Each row is a point on a tangle of strands that fork, close into loops and nearly touch. The rows are in no order.
Two points are linked if the straight distance between their rows is under 52.4. Some points are linked to none.
dob: [  4  11  -7  -7   5  -7   7   8  12  -3   9  15  -6  -4  14  -7  -8   3
  -5  17  12 -14   1 -25 -26 -14   8  -7 -12 -15   5 -17   6]
dila: [ -4   5  -6  -6   6  -2   3  11   0   6  14  13   7   3  17  -2   7   5
 -10  14   7  -4 -11 -12 -19 -10  17  -4 -20 -10   7 -18  -7]
pim: [  0   3   2 -11 -14   5  -4 -17   7   9   7  -4 -12  14 -14 -15  16  -3
   5   2  16  14   7   0  -2  17  -4  12  -2   0  -2  -4   0]
rebo: [-20  -8  -9  -7  21   1  -6  10   1  20   5   1   7  -9 -20 -20   2  -2
   0  -7   6  16  16   8   4  -8   6  -2  13   5 -24 -11   5]
Lur: [ -6 -13  -3   7   5  -7 -11  10   3 -19  -2 -11  -3   4  19  11  -3   4
   4 -20  -2   5 -15  -8  -9   1   7 -17 -18   7  15  -4  -2]
dom: [ -5  17  -3   7 -12  -3 -15  15  -4   2   2  11   0 -12 -11 -22 -21 -10
   3  -1  19  -6  -6 -19 -12  22   6  20  12 -15  18   1  12]
lela: [ -9 -12  -7  -9   8   5  14  14 -11 -12   1  -4   7  -1   8   4  -1  10
  -5  -7  -7  18   6  -2  -3 -15   6 -18 -10  -7  -8  -8  -6]
Giguv: [ -1  -5  17   1  25   6 -12   1  -1   4  -7  10  -1  -5 -24  10  -7 -17
 -18   5 -14   6  11  18   6  -2   6   7  -1   9 -13 -11  10]
ruzet: [ 24   7   8  15  -8  -5   3 -11  -3  13  15  18 -16  -3  -7  12 -11  -1
 -13   9  -9 -31  10  -5  -4   8  -7   6   5 -17  19   1   0]
Kun: [  4  -6 -17   0  13 -12   7  17   4  16  20   6  14  -5   7  -9  -3   7
 -10   6  -7 -25   4  -8  -3 -20  -4 -18  15 -17  -7  -7  -4]
bude: [  6   6  14   6  -4  -2  -5   2 -17  -5 -17   2  20  -5 -12   0   0   2
   2  10  -7   0  -9  16   2  19 -11  15  15 -12   3   1   7]
tis: [  7 -12   8 -24   6  23 -11  10  -7 -21 -16  -9  -3  -7  -1  18   4  10
  -9   5   3   9   1   9   6  -3 -12  -6 -24  -4 -11   2  -4]
razok: [-17   8 -22   6  -1 -14   7  -1   0  26  19   7   5  -8  12   3   6  16
  -4   0  11  -8   4 -16   3  -3  13   4   5   5  10  -4   1]
beno: [  4 -11 -12  -2   5   3  -8   1  -7 -11 -12 -15  18  -8  18  15  13  25
  -5   2   4   8 -10  25   1  -4 -11   4  -6  -9  -1   0   0]
dif: [  5   7  14  13  10   3 -12   5   9  -6   3   6  -1  -3  18   4 -16 -29
 -16   6  -6  -2 -21  -8 -20  11   1  -2  -3 -12  13  -6  -1]
sape: [-14   7  12 -11  -2  -7   6  -8  -7 -11 -14   0 -11  -5 -14  -1   5   4
   6  -1  18  23  13 -18   5   5 -10  -4 -13  23 -14   4   4]
lole: [  9   7   9 -10 -10  -1   3  -5  -5   0  -6   1  19  -3 -10 -12   6  10
  15  14  -2  -6   0  20  -9  13  -4   7  12 -18   6 -12  11]
bipu: [  8   9  11  -6  -7  10   7 -10  10 -19 -14 -12  16   1  14  -5   5  -4
   0  14   7   1 -23   5   1   5  -7   5  13  -9 -10  10   6]
megen: [ 13  -9  -9  -9   2  15   4   2  25 -20  -7 -29  -1  -1  14  -6  16   8
  -1   8   4   7  -5  14   5 -10  -9  -2 -10   6 -13   9   4]
Bituv: [ -7  -5   2  -2  16   1   4  -6  12  -4  -7  -8  -7 -15  11  12  -5   2
  -2   0  -2  -1   8  -9  -8  -7  -1 -19  -9  13  -8  -5   9]
soso: [ -9  -8  -4  19   8   3   6  26 -10  -7  -9 -12   8  -7  -7 -18  -2  -3
  11  -3 -19  13  -2  15   4  -1  -1  -9  -1  17   1   6  -2]
Kotis: [ 15   7  -7  13 -10 -14  -8  -7  -4  13   4   0  -5   2  -9   3  -8   1
  -5  -2  -3 -22   4  15   7  12 -10  20  32 -10   6  25   4]
zepin: [  7   5  16 -24  -5  13  10 -14   9  -6  -2   6 -12 -11  -3   7  -4   1
   7  10   5 -17  17 -24  -5  -1 -12 -16 -10  -4  -7  -9   2]
pek: [ -6   5  -5  -5 -17  17  -2 -13  14  11   8 -12 -12   6  -4 -24 -12 -33
  11 -10  -3   2   7   0   1  11   5   0  11   3  -2  10  -7]
Mamo: [  9 -11  11 -15  10  18 -20   4  -8 -10  -7   2 -10   6  -3  19  -1 -15
 -23  -4  -8  11   2  12   1   3  -6  -5 -16  -3  -9   8 -11]
kif: [ -8  -4  -6 -16   7  -3 -34 -21  11  16   3   2   1   4  -2   6   0  -1
  -9 -13  19  -5   5  -4   6   3  -7   1  14  -5 -13   5   5]
Lev: [ -3   6  12 -13 -12  -4  29 -14  -2  11  10  -1  12 -13 -14 -12   5   8
  27   7  -2 -16  13   2  -3   8   3  -8  18   1  -7 -13   8]
dat: [-11  12  -6  11   2  -4  -4 -12  14  16  12   8 -14 -16  11   5 -19  -4
  -2  -6   1 -22  17 -15  -9  11  -1 -13  15   5  16   4  12]
duped: [ -6   9  -6  16   3 -15  23   6  -5   8  -2  -1  17 -10  -6 -11  18  20
  12   8  -3   6   4  21   7  -1   5  11  16  16  -5   2  15]
sul: [  3  -6  20 -13   3  -8   0 -11  -4  -7   4   3  -4  13 -17   3   0  -4
   6 -13   3   6   5 -11   1   8 -22 -16  10  -2 -16  -8  -3]
mufa: [ -5  -1  -1   3  -4  16   1 -25  -2  12  -4 -11   5  -7  24  21   7  -3
 -15   3  -2  -1  -8   8  13   5  -9   0   6   0  -8  21 -15]
Lapa: [ -1   4  -9  -3 -17  18  10 -23  21   8   7 -17 -14   5   2  -7  -5 -10
   0  -9  -2   5  18   6  10  13   0   7  18   1   8   9   6]
fumos: [  0  -7  18   0  -6  10   1   7  -3 -26 -13  -9  -8   0   8  16  -6 -11
   6 -14 -13   5 -11 -13   2   3  11 -13 -29  15  12   1  -9]
bakob: [ 12   1 -13  17 -11  -6  17   9 -24  -4   1   6  10   3  -2   6   5  21
  -9   7  -1   0  -3   7  11  -6  -7  21   5 -16   4   6  -5]
Degi: [  4  11   8 -16  -7   3  -9 -12   7   8  -2   9   7 -11  -7  -3 -11  -7
  -1  10  11 -28   0 -11  -4  -1  11   9  11 -18 -14   3   7]
nev: [ -7   3   6  -6   5   2  10 -11  14 -18 -17  -9   8 -13  19  19 -12   4
   3  -5   4 -10  -5 -18   3  -7   5  -8   9   7 -12   4  16]
rez: [  7   6   4  -1  -4   1  12   0   4  -9   5   7 -11   2   6  -1  -4  -2
  -4   6   6  -8   2 -27 -13  -2  -8  -9  -7 -11  -1  -4   0]
gevo: [-11  -1  -5  -6   2   9 -17 -33   6  18   5  -2   5  -4  16  17   1  -9
 -16 -12   5  -4   3   6  10   5  -8  -3  19  -5 -12  13  -8]
suf: [  2  14   9 -26  -9   9 -13 -20  17   0 -13  -2  -1  -8  16   1  -4  -7
   4  15  13 -13  -8  -5 -13   2   7   3  -4 -16  -3   6   4]
gile: [ -7   2  21   1  12   0 -12   1 -15   5 -19   9   1  -7 -29   7   5  -2
  -2   9  -3  16   3  13   8  11   7  18 -12  18  -2  -8   8]
dava: [  6   0  -1  -2  16  -6  -2   6  19   6  -3  -1  -6  -3   1 -19   2  -8
   4  16  -2  -8  -2  14 -15 -16  10  -2  -1   7 -10  -1   3]
Ruki: [ -1   0   8  -1  11 -13  10 -11  18 -11   4   3 -14  10 -13  -3   3   3
   1  -4  16  15  11 -15  -5   2  -6   1   6  12  -8 -19  23]
Vebi: [  0 -14  -5 -23   3  18 -28  10 -10  -7 -18  -2  -5 -11   1  18 -12  13
  -2  -7  -3  -5  10   1   6  -8  -8  -9 -19 -13  -1   9  -5]
kepa: [  6  -2  13  -6   7  10 -21  18   2 -16 -15  -2 -13   7 -12 -12  -5 -34
  10  -4  -7   6 -17  13  -5   2   3   2 -14  17  -1  13 -14]
Mefu: [ -1   4   4   1  -5  -1   9  -6  -6  -9   4   5  18  11  10  -3  12   5
  -7   3  16   3 -21 -13  -2   5  -8   3   8 -12 -13  -1  -6]
vuv: [ -7 -13  -3  18  19  11  -4  28   1  -8  -9 -12   1  -7  -7  -5   2  -5
   1  -5 -10   6 -12   9  15  -9  13   2 -11  28  -9   3   0]
Tuf: [-15  13  -6   6   0  16   3  -8  17  19  10  -9  -6 -21  13  -6 -11  -4
   6   1  -2 -14  10   2  -2  20  -2  -8  23   6   8  10  11]
dep: [  1   2   1  -9 -22  14  17 -24   5 -10  -6 -17  -6   8   0   4  -1   2
   4  -4   2  18  11   8  13  17  -9  13  11   0  18   1   6]
ludo: [ 13   6  26 -12 -18 -14  27 -19  -2 -18  -5   3   6  13  -9  -1  18   6
  15   4   4  -4  -3  -5   4  -3 -12 -11  -3  11  -9  -1  -4]
lor: [-12   1 -23   5  -6   4 -18  17  -7  -4   3   1  21   5   9  -5  14  26
   9  -8  17  23  -9   7   2   2   3   9 -11   2  14 -14  10]
nopid: [  1   2   8   2  -5   3  29   4  -5 -10  -4  10   6   6  -5   8  -8  -4
  -3   0 -12  -2   0 -15   6 -16  28   5  -7  -3  -4 -11   1]
Figun: [  8  -2  26   0   3 -22  10 -16  -2 -11   3   1  -3   9  -1   5   8  -5
  10  -2  -3  -2  -4  -8 -10   6 -27 -25   6  10 -11  -2  -6]
Dur: [-13   3  -5   0  10  -2   6 -13   9  20  12   2  -6  -5 -18 -15  13   0
 -10  -2  15  23  24   2   7   3   0  10  14   9 -21  -8  12]
Vasaf: [-14  -3 -15   0   4   0 -17  22 -22   0   0   9  10   7  -3   4  10  17
 -11  -4  11  30  -4   2   2   1  10  15 -21  -2   9  -9  -3]
mef: [  3   5  14  -5  -4  -7  12  -8  -1   5   1   3   2  -3 -16 -14  -5  -9
  13   5  -5  -8   9   1 -12   8   2  -3  10  -3  -1 -13   5]
Zisom: [  5  -8 -12  12   1  -7   2  10  14  -1  -2 -11 -16  12 -12 -15  -3  -3
  11  -9  -9   3   9   6  10 -14   8   7   3  17   0   9   6]
led: [  7   3  -2   8  -1  -4  -9 -18  18   7   3   4 -18  11  -7   8  -5 -11
 -12  -8   1  -7  10  -4  11  -4  10  15   8   9  -1   9  10]
Fufi: [ 14  12  -2   8 -17 -16  -5  -4   9   0  -2  -1 -10  10 -13  -6  -9   3
   9  -4   5 -14  -2   5   4  11   8  28  22  -4  12  17  17]
Deku: [ -5  -7   7 -17   9 -12   9   6 -10   7  10   9   3  16 -15 -15   8 -11
  -1  -6  -3  15   9  11 -12  -9   7 -12   5  -5 -18  -9 -13]
Tosez: [ -3   0  -9   9   3  22 -29   2  16  12  20   8 -14   6 -10 -14  -8 -26
 -17 -11   7  -4   6  -9  10   9  -5   5   6  -2  -4   6  -2]
Fonop: [  2  -9 -13  15   6 -20  -4  20   5  -1   2  -9   5   4   9 -14   5   7
  15  -7  -5 -16 -17   1   4 -22   8 -12  -3  18  -5  18  -8]
kuzel: [ 11   4  -2  -8  -5   3  -4 -13  -6  10  -4  11  -2 -10  -9   2  -8   1
 -15   9   0 -19  20   5  -1  -4  -5   6   5 -21  -8   6   0]
mamep: [ -8   5 -17  -4 -11 -17   5   2  -4  12  13   7  11  -4   8   2   9  29
  21  -2  11 -16   3 -13  -1  -8   5  -6   4   0   6  -4   3]
Dima: [ -9  -7  -6 -13  -5 -10  -4 -14 -11  23  -2  -1   6  -2   2  14   1  12
  10  -7 -12 -10  12   7   9 -12  11  -8   0  -4  -1   7 -13]
zat: [ -8   8 -24  18   1 -13   9  -4   5  21  21   5  -3   1  23   2   3   1
 -27   2   4  -1   2 -15  -2  -7  12   3  -1  -2  13   2  -6]
Fop: [ -3  15   9   5   1   3  -4  -5   6  -3 -14   0  -5 -11   9  -6 -18 -31
  -3   9  -7   2  -7   3 -16   4  12   4  -2  -2   6   6   0]
Sudun: [  4   9  13 -10 -22   5   0   2  -6 -23 -23  -7  -3   1 -10 -14   0  -8
  16   2  -2  14   4   2  -1  10  -8   0 -16   8  16  11  -3]
Luv: [  5 -11  11  13  19  -7   7   7   1  -2   1   5  -9   6 -21   8  -9  -6
  -9  -5 -17   9  11   5   9 -10  11   3  -1  12  -4 -14  12]
Feso: [-18   0 -18  15   4   3  -5  18  -6 -13   1  -5  17 -12  16   3   3  26
   9  -8   8  27  -4  -1  -5   7  -3  -8 -11   7  16 -19  15]
Vonov: [ -3   1  -2  24   0   4  -2   1   4   4  11  -2 -20  12   0  -5   0 -24
 -11  -7  -5  11  -3 -10   1   8  -3   3  -7  16   3  10 -10]
rorub: [ 14  -3  -9  11  -8 -14   1 -10  -7  19  18  12 -15   0  -6  13  -5  19
  -6  -2  -3 -19  19   3  -1   7 -15   5  10 -17  29  -7  -1]
Fud: [  3  -4 -15  -5  -1  10  -9  -4   1 -12 -10 -15   8 -16  33  25   5  28
   0   5  13 -10 -15   4   0  -4 -11   0  -8  -9   3   7   1]
fisa: [ -5 -11  -2   7  15   3  -5  18   2  15  -2   2   2   0 -10  -4   6   1
  12   2 -13  -8  -7  12  12 -16  27   5 -11  19  -1  -5  -6]
Tadol: [  2  -8  19 -14  -2   2   9 -19 -10 -11   6   2  -2   9  -8  18   7  18
   7 -10  18  14  -2 -13  16   8 -28  -9   3  -7  -7 -15  -1]
lasif: [  4  16  13  -3 -23   0   8 -13   8 -11  -9 -12   2   4  13 -13  -1 -20
  16   7   0  -1 -18   2  -1   6   0  -3   5   4  -1  22  -9]
sim: [ 19 -20 -19   8  -3   2  27   0   4   1  18  -8 -10   5  12  10   7  21
   0  -7  -4  -7  11   7  13 -24 -18  -2   7 -16   6  -6  -6]
Sudo: [ 11  -5   1   4  -9   1   5 -18  -9  19  13   6  -4   1  -1  24  11  25
   2   5   1 -11   4  13   7  12 -12  13   4 -15  23 -15  -3]
Ruzil: [ 10   2   0  16  -8  16  14  -5   5  12  16  -1   1   6  -4   1   7  -3
 -13   7  -4  -5  -5   2  16  10  -4  18  17  -8  -2   4   0]
Niso: [-10   3   5  -4  -1 -10   0 -13  -3  10  -1  -1   3   5 -26 -19  12  -7
   3  -3  14  22  10   9   3  13  -1  15  17  10 -19  -2   6]
lorez: [ -1  -7  -1  -4 -11   9  17   9  -9 -10   8   8  14  17   0  11   3  10
   3  -9   0  -2 -10 -20  18 -15  15   4  -6  -8  -8  -8  -9]
ros: [ -2  -7   4 -15  -3   5   4   0  -8   9  -2  -2  19  -3   4  -3  -8   0
  17   1 -22 -16   2  11  -9  -2   4 -20   6 -20   4 -10  -9]
dugu: [ 10 -14   3  -2   7  -3   3   3   5  -5  -2  -8 -16   9 -18   4  -3  -2
   0  -9 -16   8  19  10  16 -14  -3  -5  -4  13  -8   4   2]
Kup: [  2  -4  -5   3  10   4 -30  -6  15   8   3   5  -5  11 -11   1  -3 -10
 -19  -8   9  -1   3   0  11   4  -1  16  12  -3  -6   5  10]
naf: [ 21 -15 -16  11  -2   1   7  11  13  -6  11 -16  -2   8  19   0   4  11
   3  -1 -13 -16 -11   7   4 -17  -6  -7   2 -10   6   8  -7]
bigi: [  8  -8  -4 -12  -6  18  -9  -3  13  -8   1  -7 -20  18 -10  -5   6   1
  -4  -6  11  14  10  -5   8   3  -8  10  -8  -2  -1  -2   3]
Kefar: [ -3  -4  15  -7 -15  10   2  -7  -2 -14 -13 -13  -7   8  -3   7   0  -5
  13  -8 -10  15   1   0  12  10   2  -3 -19  17  19   2  -6]
kapub: [ 18  -5  13  12  -6 -13   5  -4  -8  -3   5   8   3  14 -12  10  11  20
  11   3 -11  -2  -3  13   5   9  -7   9   1  -4  22 -19   8]
Zep: [  5   7  21   2   1  13   4  -1  13   1  -2  -6 -11 -12 -16  -6   1 -14
  12  17  -6 -10   1  -4   4  15 -18  -5  -1  21   3   2   4]
betu: [ -8  -3  -1  -6  17   6   7   8  -5   8   4   8   6  -4 -12  -9   0 -12
 -17   0  -4   9  16   4   1 -14   3  -7   6  -2 -32   0  -3]
mitis: [  5 -10  -2   6  13  -7 -13   3   5  -3  -3  -8   9   1   5  11  10  20
   1   0   0  -1 -10  10   4   0  -8   3   4   4  -2  -2  11]
vubup: [ -5   3  -6  -3  -9  15   4 -18   1  16   0  -5  -1 -10  15  24  10  17
   0   3   2 -10   0   0  18   2   1   8   1   4   2  13  -2]
deba: [  4  11  -7   5 -17   4  -8  12  -3  -4   3   6  -7  -6  -1  -7 -18   4
   7  -3   9 -12   0 -24  -7  18 -12   6   6 -20  22   3   7]
veko: [ -1  -8   3   4  20   3  11   4  20  -8  -7 -18   7 -11   7  -4   2  -4
   3   8 -10   0  -4  14  -2 -11   8 -10   1  18  -8 -10  12]
taz: [ 16  -6   9 -14   6   1  -6   7  12 -31 -19 -18 -11  -2  -2   2   5  -3
  -4   4   4   5  -1   5  -4  -7  -9  -4 -19  11 -12  10   4]
Sadip: [-10  -2 -10   1  12   8   4  21   0   9  -3   7   1 -13  -1  -1   2  10
   6  10  -4  -8  -1  -1   2 -24  35   4 -26  16   1 -12  -1]
kipe: [  2   6  16  -1   0  11 -10  -6  -2   3 -11  -2  -2 -13   1   8  -3 -17
   2  14 -13  -8  -5   4  -3  10  -8  -6  -8   7   0  10  -9]
Litil: [ -7   5   4  32   8  -6  -5   0  -1   0  -7  -5 -12  -5   3   6   1 -21
  -3  -2  -4   8 -21   1   4   6   6   9  -7  36  -1  17  -8]
razi: [ -3 -15  -1 -13   8  -7 -17  -4 -20   0  -9   0  -3  -7   7  29  -8  19
  -5 -12   0   0   6   2   4  -9 -15 -18 -13 -11   2   5 -11]
fibet: [  3  -1   6  17   7  -6   2 -10   1  16  13   3   6   9  -9   4   2 -19
  -7  -2 -16  -4  -5   9   9   5  -2   6  21   5 -12   3  -4]
vofa: [  0   6   0 -12 -15   0  21   0  -3   7   5   0  23  -9   3 -15  -1  10
  28  10  -6 -25  -2   2  -3  -7  14 -10  12 -15  -4  -5   1]
Fote: [ -3   9 -13   2  -6  15  36   7   5  -6  13   1  12  -7   6 -11  11  12
   4  15   7  14   9 -10  -2  -8   3   1   1  -5  -9 -21   9]
Beko: [  4  -2  -7  -2  -3 -12  -7  13  -4  -7  -2   4  12  -1   4  -1   9  28
  22   1   2 -11  -3   2  -4  -9  -5 -10 -10   1   6  -6   7]
Muge: [  7  -7 -11  -6  -6  12  -7   3   2 -10  -2   1 -13   3  -7  12  -5  17
  -1  -7  12  -1  11 -15  12  -4 -11   9  -6  -8   2  -2  10]
rir: [  5  -4  15   4  10   6  10  14   4 -13   7   4  -9   6  -6  -6   7  -7
  -3   5  -3   6  -4 -10  -7   2  -6  -9 -12   8  -4 -14   0]
bataz: [ -3  -1  -6 -17   7   6  14   5   4   3  13   7   3   1 -10  -9  18  14
  -3   8  15  17  15  -5  -3 -11   0   2  -6  -8 -22 -23   6]
vit: [ -7  -9   6 -12  -4   4   5 -13 -16  -8  -1   0  14   7  14  15   9  13
   1 -11  10   9 -13  -6   5   2 -17 -12   2 -14  -8  -5 -14]
Zan: [ 12  -1 -13   9 -12   3  -3  10   0 -16  -4  -5  -7   2   2   4 -10  17
   7  -4   2  -3   2  -5   4   5 -14  10   4 -10  20   4  12]
mus: [-14  -9  -2 -23   7  17  10  12  -5  -3  10   8   6   0   7   0 -11  -5
  -6  -8  -2   3   9 -18 -10 -10   5 -27  -5 -18  -9 -16  -9]
Kig: [  5   2   2  -5 -14   2 -14  20 -15 -24 -18   1   0   8  -3 -15   8   6
   9  -5   5  16  -6   7  -9   5  -8  -1 -25  -1  11   9  -3]
ded: [-13   5   1 -11  -9  -8   5  -8  -2 -22 -17  -2   2   4   6   3   4  11
  13 -12  17  22   1 -13  -1  -7  10  -3 -17  16  -3  -2   9]
gok: [ -9  16  -7  17  -7 -18  11  11 -19  13   6  16  12  -7  -6  -9 -10   1
  -4   7   1  -7  -4 -11  -6   5  21  16   6  -7  15  -5   1]
zesug: [  4   2 -12  13 -14 -22  11  15 -31   9  12  15  11   7 -14  -3   1  16
  -6  -1  -3  -3   4  -7   8  -3   0  13   5 -13  10  -1 -11]
Nid: [  9   1   0   2  12  -5 -10   1 -15   2  -2  17   4  -2   0  10  -6  -7
 -36   6  -3  -6   8   5  -5 -10  -8   0  -2 -15 -12   7 -10]
Lasov: [ 15   8   0   7 -11 -11   1   1  17  -6  -9  -5 -19  10 -16 -18  -4  -6
  21   2   0  -8   1   6   5  -3  11  18   6  15  12  12  13]
miko: [ -2   9  21 -10  -2   1   7 -11   2  -2  -6   1 -12  -4 -19  -7   9 -16
   8   9   8  -1   6 -15   4   5 -16  -7  -6  26 -23  10  -8]
muv: [ 10   2  -5  21  -6 -12  14  15 -17  -4  -6   1  11  -1 -10  -2  16  23
   3   9  -9   4  -1  14  14  -7   0  16  -2   9  -2  10   5]
rivi: [ -7   9  -6  15   9 -25  -4 -13   8  18   8   7  -9  -5  11   3  -7  -1
  -5   1  -1  -7   6  -3 -20   9   2  -6   9   5  20  -5   8]
Bap: [-22  -1  -9   3  12   5   1  13  -5  11   7   5   9  -7  18   3  10   6
  -5   4   3   8 -11  -5  -8  -7  27  -3 -25   9   8 -15  -9]
zizu: [-12  -2 -19   5   1   4   5  14 -11  -9   2   2  14  -4  13   7  -7  16
  -8  -5   7  14  -1 -16  -1  -4  -3  -2  -1 -12   3 -10   3]
nat: [  6  -3  -1  -8   4  -1 -10  15 -21  -2  -3  13   7   6  -1   2   2   3
 -20   8  -2   7  -2  10 -17   0  -3   5 -11 -24   6  -5 -12]
leto: [ 10   2  10   3   4  18 -14  -6   2 -10  -4  -2  -8   9   3   9  -2 -30
 -28   2  -7  14  -7  11  -4  11  -9   8  -5  -4  -6   9  -9]
mobel: [-17   6  -6  19   7  -8  10  10  -8   4  -8   1  12 -13   3 -15   5   6
   6   6   0  12  -5  11  -8   1  11   3   1  15   4  -4   6]
ras: [-14  15  -3   9  -6   1   5   3  -5  11  -3   8   0  -9   3 -21 -17 -18
  -2   8   0   7  -2  -3 -19   8  22   9  -2  -8  16  -6  -3]
Suzab: [-11  -7  -3  -7  -4 -14  -7  -2  -6 -14  -3   0   6  17  14  12   3  13
   8 -24   6  15  -9  -8  -2  -7  14  -9 -16   4   9  -7  -2]
vezi: [ 20   7  -3   8 -14  -2  -6 -16   1   9  11   4 -12   0   4   0 -19 -12
  -9   1  -6 -24   6   5  -8  12 -17   0  20 -24  16  13  -5]
fubu: [ -8  -1   3  10   4  -7   1 -15  12  11   2  -4  -9   4   1  12   5   1
   7  -7   0   2  -1  -2  10   7  10   7   7  23   6  -1  10]
lek: [  3   0  -8  -2  -5   5  -6  -7   7  -3 -11 -12  -9 -14  23  25   2  18
   5   4  -1 -15  -4  -5   7  -5   3  -3 -18   9   6  18   1]
tezuk: [-13  11   4  -1 -10  20   0 -10  14  14   3 -15  -3 -12   9 -20 -10 -24
  23   7  -7  -3  -9  10  -5  20   3  -8  12   5  12   4  -4]
gasad: [  9 -10   5 -18  19   8 -15  26   5  -8   6   9 -15   8   0  -5  -2 -27
  -9   1  -4  -3  -4   7 -23  -8   7 -17 -12  -1  -8   4 -11]
kaz: [ -4  -2 -22  12  -6  -9   3 -16  -8  16  16   7  -8   7  17  19   0  10
 -29 -13  11   5   8  -8   9  -1  -5  10   3 -10  21   1 -11]
Buvak: [ -8  -8  -7  -5  15  -4 -22  33 -20   0   5  13   8  11  -3  -2   0  -3
 -19  -3   2  15  -8   1 -10   5   8   0 -11 -10  13 -11  -9]
Dutus: [ 13  -2   9  -6   1   5 -13   5  15 -10  -9  -8  -7  13 -14 -12  -9 -32
  12  -2 -13  -7 -11  11   5  -6   0   3   5   8 -12  12  -3]
mavas: [ -1 -16  -5 -22   0  -3 -10   3 -10  16   5   1  11   3 -10   0 -11   3
   9 -12 -16 -19  14   9   6 -13   0 -17  11 -21  -7  -1 -14]
moko: [-18   1   6  12  23 -10 -15  -2 -14  22  -7  11   4 -27  -5  17  -8   4
 -10   6  -9  -3  13   2  -1   4   0  -8  -4  13   1  -4   7]
doni: [  7  -3  -8  -4  -8   8   0  17 -25 -19 -15   6   2   7   1   3 -12   1
 -21  -3  -1  15   2   2  -6  -5  -2  13  -9 -27   6   4  -8]
deked: [  5   0 -11   4   1 -28 -10   0   9  15   7  -4  -6  11  13  -8   5 -10
   6   1  -5 -17 -13   5  -6 -20  10  -7  -2   9  -4  22 -18]
Nofem: [ -3   5  -2 -11   2   1  -6  -5  16  -4  -5   1   8  -7  11   3 -21  -6
   1  -7   8 -27  -4 -21  -1 -10   6  -7  20 -13 -12   8  12]
sete: [  1  -4  17   8  15  10   5  10  14  -1   9  -1  -6  -3 -17 -17  10  -8
  12   9   2  -2  -5  -7   4  11 -18  -8   4  21  -8 -16   7]
kuv: [ -5  -2   0  22  13 -16  -4 -11  11  -1  -5 -15  -2  -1  17  14  10  -5
  -6  -5   0   5 -19   5   4  -2  14   4  -1  31  -8  13   2]
gogop: [  4  -3  22 -18  -3  11 -18  18 -11 -18 -16   8   1  14 -11  -6   5 -17
   7  -3  -3  11 -15  13  -7   7  11   3 -19   1   6   1 -10]
vam: [ 11   1 -11   2   4 -23  -2  -4  12   3  -6  -8   0   8  12 -11   2  -5
  -3   6  -6  -3  -6  18 -12 -19  13   4   4  -2  -7  14  -1]
fis: [-12 -14  10 -15   2 -10 -15 -13 -15  12  -3  -3   5   3   5  22  -1  11
  17 -17 -14   3   1   6   6  -1   0 -27  -7   1   5  -1 -15]
Zet: [-11  -4   3 -21   6   2  12 -10   1  16  17   4   0   5  -7 -14  13  -4
  -2  -2   6  21  19   3 -13   1   0 -13   1 -10 -15 -21  -7]
Gipam: [ -6  11   2   4 -14   5  41   0 -13  -7  -3   4  12  -3  -3  -4   2   2
  -1  10  -7  13   6  -6   5  -5  16   9  -4   0  -6  -7   1]
Pil: [ -6  -1 -15  16   1  17 -13  11   4   2  16   4 -12   5   8  -9 -12 -20
 -25 -12   2   2   3 -20   4   3 -10  -6   0  -5   1  13 -10]
Lasu: [ 10  -2  -6   3 -17  10  23 -22  -4   0   5  -6  -6  10   0   6   8   4
 -11  -4   8  10   6   9  17   6 -13  22  17 -13   2   5  -4]
ligep: [-12  12 -16  11 -11 -14 -15  15 -15  13   8   9   6   0 -10 -20  -7   3
   0  -1  14   4  -2  -9 -11  22   6  18   4 -10  25  -8   4]
romat: [  1   1  14  10  12 -14 -10   5 -17 -13 -24   2  11  -5 -14  12  -2   4
  -8   2  -5  16  -4  12   3   9  -6  15   2   5  -2   1  13]
zav: [  4  -7 -11  11  14 -29   7  16   7   3   9   1   8   2   2  -5  -7   6
   5  -4  -8 -25  -3 -11   0 -22   0 -14  17   4  -9   4   5]
luba: [  9   1   6   4   0  12 -19  -8   4  -3   4  -1  -2   6  14   4  -4 -16
 -17   4   2  -3 -17  -2 -10  16 -20   1   6 -22   6   5  -9]
rafi: [  5  18  19  -7 -27  -6  18 -19  -2  -4  -6   1   2  -2  -1  -3   6   4
  24   9   3 -15  -5  -4   1  12   2   0   1   7   6  10  -1]
zodo: [ -1  -1   7   8   9  -7  -4  -5   8   4   1  -1  -3   8 -15  -6  -5 -33
  14  -6 -11  -6 -13   6   6  -5   0  -1  15  24 -19   6  -6]
vesap: [-24   6  -5   8  12   3  -4  13  -8   8  -9   7   2 -14   6 -18  -7 -12
   2   3   2  12 -11   2 -17   0  21  -1 -11  13  10  -8 -11]
Gul: [ 16  -7  -6  -9   1  12   4  11  17 -16   2 -17   5   1  22 -14   9   7
   6  13  -5  -5 -11  14 -14  -8  -9 -16  -8 -15  -1  -2  -2]

A piece is all that can be reached along the links. How many separate loops has the piece of each point below (a circle has one, a figure eight two, a Y none), and how many tips (points with one link)?
zepin => loops 3, tips 5
gevo => loops 1, tips 1
lasif => loops 1, tips 0
Feso => loops 0, tips 4

A fork is a point with three links, a tip a point with one. Leave the first point through the second and follow the links. Name the first fork or tip that comes.
razi, fis => kapub
Kup, kif => kaz
Fonop, deked => Degi
Gipam, Fote => gok
dom, deba => lorez
mamep, Beko => Kup
Suzab, Lur => rivi
